Each row is a point on a landscape with many valleys, with its height.
A ball rolls from a point to the lowest of its 2 nearest points, and stops where none of them is lower. Distance is the straight distance between rows; heights are no part of it.
k_221: [174 163  97 146 122 161 173 183 111 143 128 135 130 117  72 150 133 155
 145 209 101  95 140 137 132 105  85 121]  (h 387)
k_155: [123 125 114 128  89 179 109 111 126 143 165  95 130 124 105 155 119 152
  84 138 154 137 146 202 112  95 170 165]  (h 204)
k_581: [155 136 104 104  92 176 102 142 146 139 171 114 155 133 125 188 114 119
  84 190 131 141 154 166 139  68 185 153]  (h 101)
k_877: [169 164 171 154 140 141 130 143  84 140 140 150 123 127 110  97 139 108
 137 159 116  64 121 144  93  90 161 156]  (h 426)
k_872: [ 90  97 123 168 136 161 111  78 135 162 160 135 184 111 109  87 103 139
 100  85 117 135  94 128 144 162 144 143]  (h 579)
k_626: [151 123 118 122 190  46 175 167 121 145 109  99 150 139 161  98 138 116
 162 139 122 104 146 128  96  96  98 126]  (h 588)
k_763: [158  73 113 190 119 138 125 121 172 127 165 145 109 156  94 138  85 151
 104  84 141  62 134 102 107 138 185 107]  (h 409)
k_411: [142  90 132 142 117 108  93 126 157 156 138 116  82 138 111  92  80 149
  97  57 123 109 130 111 169 169 217 142]  (h 632)
k_151: [184 134 124 131 138 149 160 155 116 122 142 146 147 109 126 189 144 108
 118 188 149 138 124 142 113  52 116 133]  (h 290)
k_657: [160 134 109  78 105 130 151 152  96  90 109 141 153 141  76 130 174 116
 146 189 115 113 165  82 143  95  60 108]  (h 388)
k_823: [131  96  88 150 155 143  95 133 171 109  91 114 175  66 141 135  60 142
  87  95 107 126 120 140  88 127 172 108]  (h 416)
k_344: [134 143 134 104 127 156 135  85 173 126 151 118  84 178  73 134 117 145
 117 125 127 112 123 146 100 145 132 154]  (h 485)
k_499: [114  84 100 113  99 122 149 146 108 126 132 115 125 149 135 145 172 133
 154 136 166 131 119 135 127  98  90 118]  (h 440)
k_708: [ 81 149  97 158 119 171 104 126 129 160 130  75 119 162  85 141 130 177
 124 135 144 151 106 214  98 130  93 145]  (h 431)
k_387: [136 123  88 156 115 161 118 148 106 153 127 121 179  92 123 134 124 121
 109 148 103 102 118 136 105  71 168 111]  (h 439)
k_472: [147 142 156  95 108 147 125  98 137 136 150 109 109 146 105 136  87 139
  80  57 134 119 149 159 145 109 237 179]  (h 572)
k_683: [158 121 142  83 135  88  94  98  88  82  96 156 156 118 137 113 151  57
 114 152 100 131 150  89 134 117 124 103]  (h 492)
k_467: [ 63 117 113  83 115 108 117 114 205 108 109  85  94 134 166  94 125 147
 175  72 148 141 103  86 161 175 113 110]  (h 367)
k_320: [ 83 114 107 161 119 123 113 159 108 145  98 108 159 138 169  98 148 123
 157 110 113 203  98 151 143 162  90 129]  (h 851)
k_837: [ 74 204 154 140 133  99 143 188 132 132  91 101 101 160 162 113 130 138
 213  83 110 192 143 139 150 165  87 148]  (h 810)
k_807: [118 172 174 130 148 142 163 144  96 148  97 150 114 141  98 111 174 123
 147 150  91 145 122 107 111 143  82 111]  (h 622)
k_2: [115  84 143 111  98 158  87  85 102 153 180 149 134 132 133 143 141 105
  76 118 157 139 117 141 145 150 146 132]  (h 237)
k_450: [134 161 159 127 141 131 170 147 102 143 113 195 147 123  95 154 162 123
 131 196 117  92 117 102 106 164  62  98]  (h 574)
k_268: [ 62 146  82 145 120 101 142 136 138 114  98  77 158 154 147 111 137 157
 182  70 129 184 115 140 147 166  82 126]  (h 836)
k_391: [116 144 116 136  98 123 114 103 134 155 150  85  86 159  77 101  96 134
 115  75 104 113 145 135 184 116 212 164]  (h 601)
k_445: [ 76 141 130 116 134  93 176 105 169 137  87  98  78 130 133  84 122 148
 157  70 117 110 133 115 147 170 122 107]  (h 429)
k_748: [115  99 181 106 119 168 129  70 155 139 130 176  79 115 134 142  97 141
 110 108 128 131 116 108 114 163 164 127]  (h 495)
k_325: [143 100  78 181 156 171 122 143 127 151 120 140 185  58 147 178  86 127
  85 138 125 141 102 148  94 106 159 106]  (h 459)
k_689: [182  87 138 133 173  70 170 100 149  86 128 201 137  74 173 152 116 108
 110 155 146  95 159  61 127 115 115  85]  (h 203)
k_354: [ 77 119 112  88 105 150  95 147 139 156  94  71 124 134 150 135 133 138
 168 137 122 184 141 161 120  98 114 117]  (h 522)
k_456: [144  93 123 113 126 145 161 152 104 136 117 125 161  97 138 154 164 141
 136 153 152 113 125 154 107  72 131 134]  (h 371)
k_37: [ 95 174 170 100  82 153 110 100 108 154 110 107  90 116 174 137 147 115
 117  92 147 189 123 149 167 133 157 142]  (h 739)
k_315: [ 54 199 115 129 103 152 132 167 160 112  75  92 124 137 156 127 125 140
 217  68 131 210 131 129 162 139  92 141]  (h 824)
k_237: [134 125 102 117 157 161  96 106 142 142 175 142 162 144 128 128 123 129
  98 165 129 154  75 128  83 118 127 137]  (h 233)
k_860: [158 107 100 196 135 161 168 110 156  77 175 172 152 123 121 155 106 138
  96  97 154  76 143  88 119 140 155 105]  (h 355)
k_210: [135 122 112  76  94 123  92 121  88  92 139 154 153 124 106 144 171  81
 123 162 124 112 147 100 138  74 114 111]  (h 455)
k_481: [106 136 112 119 128  88 149 135 157 136 109 109  68 171 122  94 158 164
 160 108 132 123 142 122 154 147  84 109]  (h 489)
k_177: [142 122 168  86 130 106 108  65  82 116 124 159 124 118 151  95 167  59
  97 114 121 183 134  84 163 147 119 127]  (h 530)
k_15: [109 109 159 157 119 164 118  75 136 141 141 178 120 128 117  75 114 136
 113 100 109  98 111 120 133 181 139 128]  (h 538)
k_382: [119 126 150 105 118 146  72 112 110 140 147 123 157 158 136 100 152 100
 124 146 116 150 110 132 126 135 121 148]  (h 102)
k_779: [123 193 181 107 139 109 155 155  98 117 125 129  78 188  91 113 159 133
 162 156  79 142 144 126 132 163  75 138]  (h 663)
k_326: [ 79 165 147 123 102 131  90 121 133 135 116  70  85  92 177 128 130 130
 148  72 161 162 106 192 170 144 155 162]  (h 753)
k_23: [184  94 125 182 161 109  99 154 163  85 132 188 152  82 169 136  60 114
 118 152 106 103 142  66 134 131 168  90]  (h 226)
k_732: [ 87 142 104  77 131  90  87 113 171 132 149  66 116 151 174  95 135 132
 190  80 182 178  89 105 185 186 138 131]  (h 309)
k_614: [173 119 103 202 150  99 131 137 143  80 137 199 143  99 133 168  92 107
 130 178 118  57 128  57 138 137 133  74]  (h 311)
k_703: [157 115 119 138 141 116 189  98 156  93 141 159 142 128 143 158 120 123
  83 119 137  98 152  53 114 126 126 107]  (h 293)
k_943: [143 107 134 135 149 108 141 132  93 138 106 142 163 115 142  54 148 110
 160 150 112  65 118  80 104 120 119  98]  (h 513)
k_764: [ 81 102 121 126  95 101  97 177 103 120 149  86 112 199 151 134 167 145
 217  97 163 157 147 145 140 115  58 129]  (h 587)
k_12: [115 125 101 145 156 143 123 136 137 140 126 103 140 126  96 125 129 165
 138 138 146 108  85 186  60 109  89 127]  (h 366)
k_77: [147 146 192 148 174 114 155 124 122 129 136 194 138  77 140 132 121 109
 118 159 127  77 119 111 103 146 131 124]  (h 469)
k_397: [127 137 142 129 159  80 146  95 103 127 116 158 123 135 142  85 118  95
 110  81 100 169 137  91 151 164 116 122]  (h 570)
k_983: [ 88 146 117 123 117 104 117 135 153 121 104  33  69 131 156 122 114 143
 147  79 147 174 123 193 141 116 110 151]  (h 769)
k_564: [186  85 148 123 163  86 128 113 149  92 108 200 145  88 162 159 115  62
  88 159 121 147 153  62 125 150 130 113]  (h 294)
k_742: [121 105 122 120 129 169 127  97 177 119 135 110  99 149  88 127  87 164
 112  97 125  69 115 124 105 130 173 115]  (h 450)
k_297: [128 146 149 145 107 129 116 138  64 146 126 142 117 151 100  83 157 136
 139 118 101  89 143 145 153 107 135 144]  (h 326)
k_761: [ 81 182 131 147 136 100 159 142 142 122  96  62  67 145 128  96 107 164
 195  86 107 162 149 201 149 137  80 159]  (h 788)
k_627: [ 80  89 125  89 108 142  98  92 153 152 157 106 129 132 172 163 133 119
  70 111 172 172 102 154 144 175 174 137]  (h 317)
k_307: [132 165 111 147 143 169 145 147 120 168 108 103 141 119  81 130 138 168
 155 172  93  85 113 173  85 110  92 117]  (h 433)
k_26: [172 162 147 177 173 105 126 151 106 112 153 196 145  89 113 147 129 114
 134 198 111  40 111  70 131 154 105 104]  (h 397)
k_170: [113 102  96 147 111 106 133 138 140 145 132 119 104 154 145 131 127 143
 106 119 157 117 131 142 124 134 106 120]  (h 491)
k_483: [180 140 114 135 116 112 192 194 102 109 119 143 147 124  72 170 163 138
 161 204 129 103 167 126 165  85  48 122]  (h 214)
k_425: [143 119 112 165 109 130 122 146 102 145 140 154 141 145  99  89 147 117
 121 138 107  84 131  87 148 136 100 112]  (h 434)
k_361: [113 140 132 134 169 142 147  86 130 124 118  94 169 115 124  54 110 132
 131  78 106 146  98 127 122 137 136 147]  (h 613)
k_873: [173 123 136 123 129  56 127 157  79 126 114 193 152 117 115 144 172  59
 122 197 142 129 121 121 122 146  82 130]  (h 715)
k_257: [154 116 131 105 156  77 167 141 126 139  98 134 121 107 149 112 126 128
 138 126 130  74 161 105 105 114 122 107]  (h 557)
k_358: [130 180 182 104  89 144 118 136  83  99 134 124 108 174  82 120 176 117
 158 138 106 170 157 137 171 126 109 163]  (h 700)
k_771: [ 99  48 120 113 130  99  97  94 165 138 179  85 129 101 178 117 115 140
  75  84 172 154  95 141 139 172 188 156]  (h 380)
k_810: [140  92 171  84 131 178 124 102 177  95 135 176 124 104 142 168  79 150
  93 103 144 140 121 128 112 166 208 121]  (h 525)
k_232: [ 69 144 126 128 107 147  94 147 107 162  83 102 112 134 130 162 151 155
 150 152 136 161  89 205 101 122  95 133]  (h 483)
k_784: [172 148 172 105 119 127 130 110  95 108 128 165  78 128 105 133 162 100
 119 165 126  87 135 132 104  89 117 148]  (h 487)
k_119: [145 127  84 144 166 143 113 120 175 116 154 103 144 145 109 167 106 141
  95 142 148 121  78 149  49 113 108 126]  (h 303)
k_909: [104 172 156 104  78 135 137 110  96 139 136 109  98 146 125 126 162 133
 141  95 133 185 168 154 175 135 110 151]  (h 723)
k_910: [ 50 128 124  98  80 139 103 167 117 127 146  81 121 179 151 121 139 146
 214 148 116 198 171 154 148  99  88 126]  (h 552)
k_572: [144 153 171 140 152 172 169 123  84 147  98 189 156  83 119 153 154 114
 117 175 122  94  88 108  91 132 116 128]  (h 524)
k_809: [175 134 129 110  84 161 140 148 119 108 151 139 118 105 106 198 117 138
 117 187 138 111 167 134 126  48 151 137]  (h 202)
k_746: [155  89 122 137 135 113 118 134 150 139  86 172 127 100 144 115  82 128
 100 129  93 110 155  62 122 137 191  91]  (h 310)
k_632: [177 137 101 135 168  81 127 190  94 128 131 157 158 150 135 126 155  82
 155 181 147 126 114 105 115 117  79 124]  (h 679)
k_757: [124 112 141  97 106 157 118  94 157 110 166 135 144 137 128 150  89 127
  71  90 125 141 159 124 158 140 222 129]  (h 550)
k_542: [139 132 155  64 106 118 124  92 129 109 123 137  59 150 108 154 134 129
 108 138 135 124 141 135 111 104 157 140]  (h 521)
k_629: [138 136  87 164 125 163 117 109 114 100 186  72 187 101 125 141 122 114
  89 116 166 138 136 198 109  98 146 185]  (h 282)
k_724: [139  67 111 150 154 122 136 143 152 131  72 143 137  54 177 141  78 153
 105 127 102 113 132 108 108 130 173  78]  (h 369)
k_606: [171 158  95 172 180  90 165 200 101 150 125 107 158 161 116 103 126 126
 139 155 104 130 147 109 123 109  90 130]  (h 633)
k_116: [111 106 128 106 134  96  80  96 167 129 139  59 109 141 162  89 110 137
 117  63 162 166  96 134 166 169 152 163]  (h 372)

For each start below, name the point where the ball stops.
k_268: k_23
k_361: k_483
k_606: k_297
k_320: k_382
k_910: k_382
k_909: k_23
k_542: k_689
k_764: k_581
k_170: k_581

Call two points neighbours if one is among the 2 nearest of the other. Go from one point of each pair to the other, from neighbour to neighbour, staying as low as possible. Name the highest point that can't be avoided.
k_748 / k_732: k_361
k_581 / k_23: k_325
k_382 / k_732: k_771
k_297 / k_689: k_542
k_732 / k_23: k_170
k_382 / k_483: k_307
